Points on a hilly landscape, in no order, each with its height.
A ball rolls from a point to the lowest of its 2 nearest points, and stops where none of them is lower. Distance is the straight distance between rows; heights are no part of it.
z_969 h=4.68: [140  98  96 144 131 187  90 103 144 143 163 158 136 130 148  74  91  53
 107 122]
z_127 h=5.46: [181  89 101 122 131 103 108  83 136 187 130 110  85 138 141 119  97  85
 112 154]
z_900 h=3.55: [102 131 141 152 122  89 202 125 136 115  97  90 130  84 112 180 129 108
 133 144]
z_167 h=5.43: [ 97 158 144  89 123 115 126 157  84 106 144 157 140 119 100  86 152 187
 135  70]
z_393 h=2.40: [112 118 164 130 129 125 160 180 106  98 120 108 115 115 100 107 136 160
 111 104]
z_321 h=3.12: [136 138 126 143 130  78 126  81 125 136  68 104  92 147 134 163  94 123
 170 191]
z_470 h=3.90: [131 143 115 103 154  47 150 157 109 104 165 122 126  81  95 183 165 123
 160  64]
z_371 h=4.73: [113 146 156 119 118 129 125 173 106 109 172 106 124 126  89 170 139 181
 138 106]
z_874 h=4.74: [165 119 115 131 105 124 111  98 141 146 112 126 100 127 150  74  82 126
 104 164]
z_39 h=1.85: [115 117 123 182 127 135 133  93 145 124 139 116  99 131 137 121 107 148
 145 151]
z_140 h=3.64: [114 112  84 108 141  65 173  75 131 105 158 121 136  93 120 124 158 145
 148  54]
z_569 h=4.96: [113 132  77 121 173  55 167  57 100  78  79 132 136  84  92 187 166  71
 206 134]
z_360 h=2.16: [ 97 165 114 137 117 107 135 139 119 103 153  77 103  72 116 129 141 155
 143  85]
z_473 h=4.93: [112 164 150 110 109 135  86 198 127 125 153 146 115 154 129 125 128 136
  91 143]
z_51 h=2.85: [122  88 108 162 132 150 114 118 166 153 123 128 113 120 138  77 111 101
  67 142]
z_862 h=3.63: [101 169 155 153 119 196  91 159  89 154 130 143 189 108 105  96 143 152
 163  93]
z_852 h=4.14: [106 131 124 147 120 112 157 118 144 101  96 104 120 134 161 112 132 150
 132  92]
z_995 h=5.81: [143 103 171 112 113 122 121 167 140 137 170 140 130 163 103 145  85 111
  81 140]
z_565 h=3.54: [ 94 118 150 123 103 204  91 184  97 106 133 135 171 171  88 103 157 127
  88 129]
z_98 h=3.61: [108 144 151 138 137 200  62 168 121 143 138 175 200 150 133 112 112 115
 127 120]
z_747 h=1.43: [171  96 134 127 136 142 110 171 155 163 151 130 123 136 145 153 124 138
  82 136]
z_535 h=3.78: [125 156 140 149 114 151  88 181 111 147 118 152 126 140 126  94 135 178
 104 103]
z_397 h=3.09: [137 137 128 137 145  75 151 152 125 125  94 126 108 106 135 142 130 182
 139  85]
z_811 h=3.62: [123 139  92 131 153  42 182 128 121 108 128 121 127  55 105 183 178  96
 154  85]
z_9 h=3.93: [ 84 175 143 159  99 170  87 136 116 156 146 140 161 114 123 101 117 160
 130  86]
z_33 h=3.58: [167  91  94 125 128 150 136  73 163 157 164 140 113 151 157 103 117  85
 100 157]
z_719 h=2.67: [128 133 137 142 148  61 178 114  95 120 102  81 111 116 158 145 164 127
 177 101]
z_992 h=4.00: [109 145 157 108 118 170 137 140 108 126 166 161 166 123 149 102 156 182
 129 101]
z_97 h=4.08: [156  83 117  83 140 124 110 122 154 155 165 149 129 131 147 113  88  91
  84 130]
z_902 h=2.74: [136 148 168 107  99 201  95 146  97 161 148 153 190 138 127  71 132 106
  95 122]
z_963 h=3.81: [119 137 153 115 132 140 162 114 106 130 154 146 141 104 146  86 145 188
 145  95]
z_640 h=3.83: [162  99  91 129 133 144 145  60 176 134 124 134 101 158 144 116 123 111
 119 195]
z_665 h=4.13: [118 150 110 124 135  37 171  77 118 103 159 117 101  95 109 144 137 121
 187  97]
z_252 h=1.82: [148 108 104 164 142 112 138 103 166 156  97 113  90 122 137 145 129 130
 117 194]
z_269 h=1.79: [128 139  98 167 111 167 120  77 143 108  83 133 147 121 136  92  93 163
 158 106]
z_237 h=2.95: [104 108 124 161 148 125 162 100 146 103 137 146 137 135 138 142 123 186
 161  76]
z_494 h=2.97: [137 147 133 125 146  80 160 132  93 107 151  87 111 103 161 147 172 135
 174  80]
z_778 h=4.18: [128 136 110 114 151  60 132 149 115 103 171 135 115 100  96 152 152 161
 154  43]
z_606 h=2.75: [ 90 120 142 120 147 113 157 170  98  88 135 105 132 114 100 112 166 157
 124  57]
z_895 h=3.96: [106 113 114 120 147 108 167  93 117  93 172 148 144  87 103  95 145 152
 151  46]
z_723 h=4.72: [109 132  83 123 155  26 173  58 121  79 112 125 117 116  83 172 157  82
 191 112]
z_550 h=1.68: [180  91 129 119 148 120  95 184 136 172 163 136 111 166 129 160 128 103
  85 132]
z_382 h=3.94: [131 100 135 140 153 117  97 142 135 155 129  83 100 117 175 142 115 112
 110 167]
z_100 h=4.84: [146 142 140 141  94 186  94 147 114 162 163  99 134 122 129 109 132 150
  98 109]
z_670 h=3.31: [122 144 169 141 117 113 151 127 128 133 159 126 112 135 160 124 129 151
 130 122]
z_630 h=0.28: [130 111 150  99 134 182 107 189 112 104 160 135 144 155 127 147 162 177
 108 142]
z_854 h=3.97: [135 124 148 134 130 185 103  97 114 171 135 165 180 115 158  74 108 146
 131 124]
z_763 h=0.60: [121 138 135 115 132 172 122 190 103  89 147 139 141 146 113 149 188 193
 126 103]
z_523 h=4.10: [101 138 140  98 148 196  52 175 106 176 121 194 229 166  97 116 153  80
 138 160]
z_652 h=3.65: [ 87 153 146 161 136 162 122 140 125 124 108 184 187 118 139  91 127 158
 155  70]
z_69 h=4.39: [133 100 144  54 138 121  97 194 124 136 143 120 136 149 125 154 122 117
  67 164]
z_20 h=2.19: [154 104 108 103 123 181  63 138 128 178 147 151 174 148 140  96 102  92
  89  94]
z_601 h=3.08: [127 133 158 134 118 150 126 145 136 155 183 141 129 144 159 115 140 136
  99 139]
z_600 h=3.72: [123 126 157 148 134  95 169 121 161 145 155 141 105 130 155 164 124 103
 111 187]
z_645 h=4.54: [142 100 112  56 130 124  83 199 116 138 163 141 119 178  98 173 159  94
  74 162]
z_475 h=1.13: [159 128 123 136  93 131 129 112 159 115 108  95 137 137 158 151  91 141
 122 112]
z_857 h=3.56: [171 111 133 158 123 199 113 136 141 136 173 149 131 110 117  92 103 107
 101 138]
z_945 h=4.33: [108 120 114 155 151 146 145  91  99 101 166 158 169  99 122  87 145 145
 179  41]
z_492 h=5.11: [120 132 122  90 130 135  70 197 143 137 174 151 109 150 130 121 135  99
  68 143]
z_666 h=1.23: [125 144 103 141 137 104 177  71 135 100  78 100  96  93  96 179 140 120
 176 187]
z_142 h=3.88: [166 109 129 126 137 207  86 156 118 163 179 178 155 122  97  78 106  80
 107 127]
z_822 h=1.44: [125 139 139 142  96 154 117 126 149 118 138  96 146 148 164 131 112 125
 106 101]
z_672 h=2.11: [114  83 113 116 142 104 128 104 158 152 145 114  93 124 141 114  92  61
  94 172]
z_592 h=0.96: [131 145 107 138 144 113 161  67 136 131  56 121 113 109 105 202 143 114
 176 218]
z_419 h=4.95: [101 143 162 102 110 143  82 173  85 116 153 119 139 161 109 140 128 186
 133 118]
z_516 h=3.89: [120 113 143 153 101 114 142 103 158 136 143  81 121 134 133 172  97 104
 113 156]
z_465 h=3.86: [155  71  87  98 133 150 119  91 151 171 182 160 125 129 131 101  89  85
  94 120]
z_982 h=4.25: [148  90 133  58 147 113 103 158 142 155 160 131 128 124 140 150 103  91
  78 150]
z_851 h=1.47: [147 118 151 147 114 106 127 162 150 136 116 118 113 166 152 127 107  86
  87 128]
z_628 h=2.38: [107 145 165 135 111  98 144 180 146 139 132 102 107 104 117 149 121 106
  85 159]
z_617 h=5.25: [103 177 159  87 106 112 131 173 113  95 147 156 131 129 126 109 140 174
 117  90]
z_888 h=5.29: [126 123 103  60 124 146  56 190 111 149 170 161 117 169 116 102 145  87
  72 133]
z_438 h=3.05: [114 121 112 130 108 119 179  49 127 103  95 110 118 129 126  93 136 163
 157 112]
z_793 h=2.39: [111 125 160 139 146  72 152 135 105 134  98  89 111 131 168 165 130 141
 159 122]
z_334 h=5.23: [158 100  86 105 125  94 107  72 145 168  89 112  86 152 141 116  99  73
 108 186]
z_7 h=3.33: [ 99 127 155 135 112 192 124 177  95 106 142 107 148 130 105 100 165 152
 100 109]
z_636 h=1.54: [133 150 110 145 119 104 166  93 131 112  94  68  89  65 114 142 123 128
 155 163]
z_693 h=1.64: [ 99 142 144 177 121 150 127 109 137  89 154 126 123 127 132 112  86 143
 166 110]
z_607 h=1.37: [ 87 157 121 114 135 162  99 167  81 110 142 162 181 130 116 115 181 179
 158  52]
z_256 h=0.48: [160 113 131  85 120 187  76 185 127 114 165 135 154 170 118 150 137 137
  87 146]
z_734 h=4.41: [175  92  73 110 136 137  90 134 149 174 163 110  92 115 136 121 114  58
  85 106]
z_922 h=0.73: [161 119  95 158 106 149 128  78 175 115  95 109 124 160 150 141 107 146
 125 133]
z_496 h=2.98: [118  98 148  95 129 185  89 165 100 142 163 116 150 131 126  92 137 120
  72 136]
z_216 h=3.79: [112 115 110 141 141  75 182 107 144  77  63 106 122 128 133 133 133 134
 154 101]
z_477 h=1.74: [144  87  98 103 141 174  67 139 117 184 174 167 149 154 120  99 111  66
 103  72]
z_52 h=4.36: [ 98 165 150  94  88 185  87 167  72 124 147 177 174 171  89  95 163 161
 131 147]
z_920 h=1.45: [120 128 103 173 134 113 147  83 160 128 100 123  75 133 127 118 128 152
 140 175]
z_386 h=1.03: [119 132 158  93 134 109 123 183 124 144 133 113 141 136 137 195 145 162
  97 146]
z_825 h=4.37: [ 75 132 124 178 113 133 131  86 154 131 108 147 135 157 164  86 101 139
 130 114]
z_743 h=1.67: [120 159 111 116 140  46 204  81 110 111  72 138 127  90 132 171 161 102
 189 138]
z_297 h=4.12: [129 101 112 141 126 151 124  53 160 114 137 144 118 163 148  99  95 121
 137 190]
z_135 h=2.52: [154 119 114 161 131  91 150  87 131 171  78 132 109 121 121 185 121  63
 132 221]
z_841 h=2.20: [134 123 147 109 120 125 169 126 126  82 138  77 139 104 149 152 135 145
 147 100]
z_980 h=3.38: [114 145 121 141 120  68 131  82 136 139  82  92  99 138 136 156 104 151
 164 147]
z_81 h=4.42: [104 144  85 122 145  61 169  47 125 107 147 117  85  96 111 134 169 141
 189 116]
z_183 h=2.48: [146 130 138  96  97 193  74 155 113 161 157 159 180 161 125  91 121  83
  82 102]
z_788 h=1.28: [106 144 159 108 142  98 136 182 105 119 130  91 134 113 147 192 164 153
 137 111]
z_122 h=2.49: [146 120 140 172 132  91 161 138 128 161  84  97 102  97 127 162 121 150
 129 149]
z_276 h=6.43: [139 131 104 159 113 125 152  68 170 113  89  93  94 163 128 172 143 106
 143 188]
z_416 h=3.74: [115 120 125 151 146 128  93 145 140 139 111 100  98 110 175 100 102 132
 106 148]
z_186 h=2.46: [ 84 154 121 143 119 145 121 138 119 114 150  99 128  91 132 110 140 167
 137  74]
z_603 h=4.67: [121 122  95  85  96 205  53 161  84 155 148 188 211 180  60 107 155  72
 117 159]
z_95 h=4.46: [118 123  78 108 159  21 158  61 124  81 142 125 114  90 104 136 142  82
 177 107]
z_26 h=2.92: [131 105 124 173 141 168  91 125 151 154 125 154 156 149 162 110  98 136
 113 117]
z_751 h=5.01: [128 101 146 124 141 185  52 171 100 158 165 172 160 175  90 111 105 119
 102 125]
z_28 h=1.97: [105 125 127 155 128 104 172  78 142  98 135 109  98 111 107 141 111 154
 174 138]
z_411 h=3.51: [103 125 132 158 142 166  91 163 142 136 133 116 115 108 158  93 119 144
  89 132]
z_154 h=5.45: [135 143 108 131 106 100 165  81 156 106  40 109  91 146 115 117 131 129
 128 169]
z_773 h=2.69: [138 109 128 103 122 170  90 154 121 145 182 127 125 139 144  86 125  63
  73 126]
z_709 h=3.60: [108 138 163 123 126 106 174 125 118 109 167 127 113 107 123 109 137 161
 152  97]
z_525 h=3.21: [109 103 121 164 130 183  99 163 141 148 140 139 142 129 136  80 127  98
  61 124]
z_668 h=2.94: [164 130  98 125 143  96 164  66 126  88  65 114  93 138 131 138 142 160
 189 141]
z_327 h=1.91: [ 92 147 115 118 143 129 107 142  98  95 163 141 164 114 121 113 156 158
 158  24]
z_797 h=2.66: [134 156 138 147 119 204 133 118 132 107 131 154 191  84 121  95 108 154
 167  94]
z_108 h=4.22: [153 117 145 139 140 122 159 124 118 128 102  76 124  77 145 189 115 101
 149 185]
z_918 h=3.59: [150 124 151 104 135 146 115 210 125 112 141 109 109 130 143 131 159  96
  76 165]
z_79 h=3.39: [128 111 138 150 114 153 159  44 110 123 111 118 131 152 157  79 126 155
 159 133]
z_195 h=2.21: [134 119 176 141 136 131 125 192 117 119 118 145 113 162 142  99 131 137
  95 122]
z_284 h=1.55: [135 147 178 115 134  88 149 174  97 143 112  99 132 100 141 191 132 119
 139 157]
z_123 h=1.78: [111 145 168 145 144  79 163 150  86 148  98 121 142  80 148 201 138 114
 169 150]
z_35 h=5.96: [161 110 160 108 118  97 142 130 157 157 169 133 118 133 125 144  73 102
 103 169]
z_848 h=5.67: [134 135 132 148 101  89 159 100 150 122  62 101  94 140 133 101 105 134
 118 142]
z_876 h=3.25: [141 122 134 174 123 186 142 116 135 125 143 139 131  98 126  79 108 145
 125 140]
z_928 h=0.81: [156  88 120  77 137 163  66 171 135 143 175 156 156 173 146 145 111 116
  89 121]
z_815 h=1.71: [116 127 153 122 118 157 121 165 133 100 134 108 157 153 159 137 130 153
 113  93]
z_682 h=2.82: [124 145 142 143 134  78 138 173 131 149  98 114 107 101 122 165 127 176
 119 118]
z_320 h=4.49: [114 125 129 148  86 158  99  81 141 177 158 122 140 128 143  92  97 119
  99 125]
z_209 h=0.62: [147  74 131 101 151  94 107 167 128 162 154 135 100 158 116 125 101  44
  80 118]
z_14 h=2.81: [152 123 116 139 119  86 126  72 138 160  64 105 102 156 116 183 114  83
 140 205]
z_625 h=4.76: [114 152 140  99 113 148  58 199  99 125 136 153 123 177 111  95 140 150
  92 154]
z_287 h=3.52: [131 142 165 150 131  94 168 146 156 129 134 138 108 133 162 155 129 143
 129 146]
z_933 h=2.28: [137 147 111 166 120 174 127 108 122 104 118 132 155  96 132  96 117 162
 163  65]
z_819 h=4.01: [ 81 143 131 158 117 133 137 111 136 118 110 149 153 134 155  91 116 161
 136  72]
z_293 h=4.11: [141 106 128 141 153 112 127 118 126 141 102  75 110 107 171 173 109  97
 138 201]
z_576 h=2.17: [146 134 121 158 125  84 146 129 150 174  84 120 105  89 128 173 111 101
 115 184]
z_893 h=2.45: [101 103 118 149 127 125 141 100 170 132 126 115  96 125 136  98 104  88
  90 183]
z_243 h=2.36: [109 127 120 121 131 113 130 111 113  92 142 108 152 123 143 129 121 157
 170  36]
z_316 h=2.04: [170 125 121 170 130 139 161 136 164 115 104 136 103 121 151 115 133 147
 111 148]
z_532 h=4.23: [134 130 145 119 127 163  72 121 117 156 143 160 151 123 157  65  82 145
 125 137]
z_474 h=3.57: [146 115  54 111 160  63 145  49 143  78 114 131 110 114  96 137 143 149
 185  90]
z_718 h=4.24: [ 99 154 138 161  89 147 106 102 124 154 143 109 118 117 145  92 101 154
 126 107]
z_55 h=4.48: [162 122 135 123 129 137  90 128 132 148 120 147 118 129 158  70  76 145
 110 138]
z_813 h=2.00: [102 132  67 167 147 109 158  57 151  89 109 150 103 140 121 112 162 171
 177  97]
z_687 h=2.77: [ 68 161 129 130 120 177  99 160 122  99 169 128 150 108 126 132 152 173
 136  84]
z_305 h=4.15: [147  90  63  87 141 143 111 111 146 174 176 137 103 117 129 101 107  57
 100  87]
z_667 h=3.19: [145 122  61 126 141 105 144  50 128  76 113 130 119 105 102  95 133 157
 189  70]
z_840 h=3.84: [109 138 136 104 129 209  59 175 107 131 149 186 201 169 117 119 151 124
 118 152]
z_333 h=3.82: [107 155 131 109 113  76 173  92 129 102 165 114 111  90 116 127 112 159
 159  87]
z_981 h=3.22: [139 156 143  89 110 134 107 216 102 105 123 117 115 146 106 159 177 159
 106 147]
z_993 h=4.09: [140 137  84 114 145  56 169  72 125  95  74 104 121 103  98 191 124 142
 201 114]
z_997 h=2.01: [120 145 142 132 130  54 199  89 128 106  90 125 111 116 133 173 133 117
 178 144]
z_190 h=3.95: [130 142 163 151 145 197  79 154 143 181 135 204 221 133 121 109 121  80
 154 134]
z_21 h=5.66: [142 123 178 120 113 118 111 165 122 124 144  99 128 136 117 151  87 139
 112 132]
z_766 h=4.16: [112 165 159  98  95 181 107 158 100 136 166 167 173 152 120 120 160 174
 121 117]
z_15 h=3.45: [136 145 141 143 137 117 121 169 110 128 111 139 107 136 147 107 135 187
 135  79]
z_727 h=1.08: [150  84 110  97 169  89 130 158 142 161 157 144  81 119 118 130 100  34
 102 131]
z_710 h=2.37: [126 114 145 118 131  81 193  73 136 107  80 114 119 143 135 153 120 120
 158 195]
z_552 h=0.99: [136 170  89  94 138  94 154  62 123 107  48 108  92 133  84 171 188 127
 189 155]
z_461 h=4.35: [130 154 156 103 105 169  80 155 113 157 197 180 159 170 130 126 142 143
 105 138]
z_446 h=1.29: [122 169  82 103 138  62 176  55 124  91  59 125 108 117 111 169 184 108
 189 146]
z_991 h=3.40: [135 135 153 116 116 147 112 216 111 111 127  95 119 160 111 141 175 124
  84 156]
z_155 h=0.97: [105 136  90 161 137 108 136  58 146 114  86 122  76 140 101 128 140 177
 167 159]
z_204 h=2.60: [178 144 126 152 131 145 141 158 127 102 116  98 102  91 135 123 123 169
 141 109]
z_972 h=1.58: [ 93 129 101 149 144  84 183  69 139  78 107  94  93  98  84 158 130 124
 189 148]
z_604 h=4.51: [123 138 147 121 130  96 131 153 108 117 161 110 119 106  88 161 130 187
 158  67]
z_863 h=2.86: [132 120 145 106 124  98 151 115 153 124 104 108 118 114 171 127 100 124
 112 172]
z_266 h=2.84: [177 152 147 130 115 134 116 181 126 122 122  99 101 111 145 134 137 152
 110 121]
z_589 h=4.66: [ 92 136 118 145 107 114 122  88 163 133 100 128 118 156 173  97 108 133
 108 148]
z_487 h=1.86: [152 131 157 153 117 127 129 158 140 127 109 144 126 170 155  95 112 129
  97 107]
z_147 h=2.96: [133 141 154 145 118 204 122 148 124 112 146 143 159  96 110  90 112 157
 130 108]
z_383 h=5.21: [149 135 101 120 115 121 133  74 161 118  61 109  83 151 102 115 118  89
 115 207]
z_415 h=2.64: [123 104 148 118 134  77 168  85 154 136  94 123 121 138 146 144  92 117
 122 195]
z_184 h=0.61: [126 177 104 120 136 118 141  61 125 121  38 105  90 135  75 196 170 114
 176 200]
z_111 h=4.55: [121 143 118  87  92 179  62 174  73 137 153 173 143 179  95 104 164 155
 102 170]
z_96 h=3.35: [104 134 125 133 139  71 198 137 125 116 103 105 129  66 112 173 156 127
 147 111]
z_47 h=4.94: [133 115  85  83  94 183  45 166  80 146 154 179 165 206  80 116 157  87
  95 135]
z_238 h=1.98: [150 116 157 122 136  89 152 137 127 157 126 114 133 102 151 174 111  43
 107 192]
z_878 h=3.34: [124 122  95 112 113  93 189  64 122 102 124 100 122 108 127 103 154 158
 153  71]
z_821 h=2.33: [167 125 123 150 134 126 186 131 140 101 107 116 102  96 143 125 141 160
 141 126]
z_676 h=2.89: [112 109 166 141 134 168 111 152 114 166 162 161 154 157 157 100 145 150
  95 123]
z_664 h=1.75: [148 102 114 117 140  83 147 113 144 174 130 128 107 108 139 159 103  32
 105 185]
z_166 h=4.26: [150 108 110 150 134 199  91 116 135 172 154 176 167 112 112  64  91  63
 110 115]
z_759 h=1.10: [103 134 164 152 124 143 143 115 111  78 157 140 146 131 120  97  95 148
 179  76]
z_508 h=3.23: [149 154 131 124 125  94 186 114 120 116  52 117 126  72 143 162 132  98
 147 187]
z_253 h=2.42: [128 110 140 113 118 136 101 156 128 168 184 108 101 138 132 121 132  62
  74 139]
z_125 h=4.69: [135 122 125 139 102 156  82 127 138 175 162 105 124 125 135 120  92 125
  87 128]
z_137 h=5.14: [127 127 106  92  96 193  65 194 115 118 160 178 159 193  88 117 145  96
  75 143]
z_534 h=3.07: [102 119 133 129 151  73 188 152 117  99 126 102 132  97 108 143 161 142
 129  71]
z_904 h=2.08: [115 138 148 145 139  65 159 110 110 162  71 112 127 112 166 172 120 113
 159 168]
z_483 h=3.04: [134 121 105 139 165  39 173 105  93  96  88 100 112 105 130 141 165  91
 182  86]
z_947 h=5.91: [142 142 143 124 114  89 160 119 150 110 132 113 129 119 128 180  88 162
 154 107]
z_858 h=6.03: [168 144 139 149 126  91 174 132 140 115 114 116 123 111 134 205 109 147
 163 130]
z_417 h=3.70: [125 110 141 147 120 176 131  73 127 147 135 143 161 143 175  76 114 144
 133 133]
z_817 h=2.62: [131  99 132 149 148 170  83 142 144 179 153 184 156 154 158 102 120 129
  95 119]
z_567 h=2.55: [ 93 143 105 162 142 103 156  89 151  95 142 152 112 126 142 121 134 167
 171  81]
z_103 h=3.13: [127  96 162 124 127 185 124 168 111 115 142 105 145 122 121  92 134 140
  83 131]
z_608 h=2.68: [109 115 130 100 129 110 179  53 145  82  86 107 109 146 132 122 126 147
 155 165]
z_364 h=1.83: [112 146 140 146 112 106 160 126 121 115 124  69  90  78 125 123 126 135
 139 129]
z_681 h=1.48: [101 144  61 142 155  90 147  60 150  93  85 128  75 132 104 124 161 163
 176 122]
z_619 h=3.32: [151 102 135 143 115 143 138 105 155 150 165 130 119 143 168 114 121 115
 101 158]
z_605 h=6.28: [151 141 111 146 121 109 164  98 170 102  70 113 119 133 148 188 117  97
 144 192]
z_139 h=1.20: [139 131  89 156 101 161 122  60 159 115  76 127 118 167 136 100 118 148
 136 142]
z_756 h=3.41: [137 156 131 127 131  85 170  97 131 128  60 145 117  90 133 157 103  91
 146 226]
z_943 h=3.24: [119 132 148 175 130 179  99 150 139 137 115 169 178 144 142 105 107 142
 129  97]
z_633 h=1.21: [154 124 143 111 138 114 126 171 148 152 130 116 131 127 163 181 130 144
  95 146]
z_467 h=2.18: [132 124 152 120 123 115 136 155 138 154 159  96 117 104 139 159 134  72
  79 172]
z_595 h=1.12: [137 108 148 117 116  82 121 151 148 161 125 118 118 150 139 136  94  61
  66 139]
z_529 h=3.06: [151 134 151 102 133  90 173 149 138 128  80 116 128  83 162 152 118 106
 115 184]
z_469 h=5.00: [157 127 110 124 118  99 125  83 149 135  93 113  82 128 130 103  87  89
 121 200]
z_944 h=5.50: [139 106  96  52 150 131  88 185 119 157 180 160  93 154 123 122 147  55
  85 108]
z_744 h=5.24: [144  96 165 141 138 180  79 169 104 134 148 139 148 160 105 105  87 137
 106 118]
z_83 h=5.47: [139 115 171 143 117 156 115 144 106 124 144 116 134 146 113 113  86 167
 133 101]
z_285 h=3.53: [ 89 131 153 150 133 188 144 164  97 108 142 137 166 118  97  91 168 160
 124  68]
z_648 h=5.07: [103 177 168 107 104 117 124 190 133 104 150 126 116 129 136 128 135 142
 104 133]
z_37 h=1.25: [151  87 102  86 143 141  75 148 128 180 194 167 132 169 127 136 108  91
  94  86]
z_954 h=3.73: [111 115 135 152 109 104 181  96 163 129 106  82 120 107 117 177 111 108
 125 171]
z_694 h=6.16: [170 131 127 158 124 108 158 109 170 120 108 113 113 133 150 191 104 132
 150 164]
z_272 h=1.02: [135 123 129 126 148 162 132 167 114  96 138 148 157 114 118 131 153 203
 140  63]
z_590 h=3.03: [161 161 156 103 122 124 109 203 100 125 127  95 107 118 120 157 151 164
 125 133]
z_306 h=1.46: [160  83 114 104 175  87 125 159 142 171 132 136  96 106 148 145 110  47
  98 168]
z_363 h=1.70: [185 122 134 170 120 147 135 157 161 150 139 140 109 129 129 131 129 140
  87 133]
z_903 h=2.63: [174 126 109 141 135 116 177  83 145 108  83 116 101 126 156 124 147 173
 157 131]
z_317 h=3.87: [146 136  88 118 137  67 162  81 139 101 104 115 114  91 123 160 132 169
 171  99]
z_499 h=1.99: [118 122 150 109 127 127 144 141 118  99 137  92 154 134 156 153 142 174
 136  69]
z_254 h=3.99: [127 142 136 130 140 174  65 190 114 145 131 161 145 153 137 121 140 188
 109 116]
z_976 h=3.27: [113 169 158 132 109 214  76 171  85 166 127 154 209 129  90  93 161 117
 142 135]
z_82 h=2.10: [111 132 158 152 116 128 161 164 130 107 140  86 100  92 110 121 124 134
 108 125]
z_464 h=5.13: [126 106  84 148 116 174 100  52 157 150 124 149 144 151 150  69  98  78
 110 144]
z_374 h=4.38: [110 118 118  89 131 194  44 162 105 179 143 205 215 169  71 113 127  65
 119 130]
z_689 h=3.43: [119 117  99 125 157  59 170 108 124  65 100 113 116 117 142 130 143 122
 172  67]
z_580 h=2.78: [130 141  69 149 140 138 138  80 128  92 110 140 139  96 119  87 133 166
 181  54]
z_418 h=2.99: [130 143 164 113 110 210  72 154  89 186 138 165 209 137  97  79 151  84
 114 141]
z_853 h=4.06: [ 75 170 153 153 142 147 111 142  92 120 143 183 176 130 129  92 140 144
 186  57]
z_983 h=6.58: [112 149 108 135 124 132 153  52 161 105  83 106  77 171  98 155 164 123
 154 194]
z_455 h=0.98: [ 97 152 120 113 125 190  93 184  85 101 123 162 172 144 110 120 188 193
 141 100]
z_942 h=4.70: [117  95 102 103 145 194  42 174 114 160 159 199 176 171  75 115 115  70
 111 105]
z_843 h=6.74: [ 99 158 112 112 133 120 146  43 146  96  77 113  84 179  62 150 175 148
 168 160]
z_615 h=5.78: [128 139 165 107 117  94 137 137 129 123 134  92 126 108 129 171  76 148
 141 140]

Where does a ball stop that starts at each point below?
z_293 -> z_209
z_320 -> z_630
z_103 -> z_209
z_371 -> z_184
z_900 -> z_184

For each start below, name every point that the ball comes to, in order.
z_954 -> z_900, z_96, z_534, z_606, z_393, z_82, z_364, z_636, z_666, z_592, z_184
z_7 -> z_103, z_496, z_773, z_253, z_467, z_238, z_664, z_306, z_727, z_209
z_125 -> z_320, z_718, z_9, z_862, z_976, z_418, z_902, z_183, z_20, z_477, z_37, z_928, z_256, z_630
z_689 -> z_483, z_719, z_793, z_904, z_123, z_284, z_788, z_386
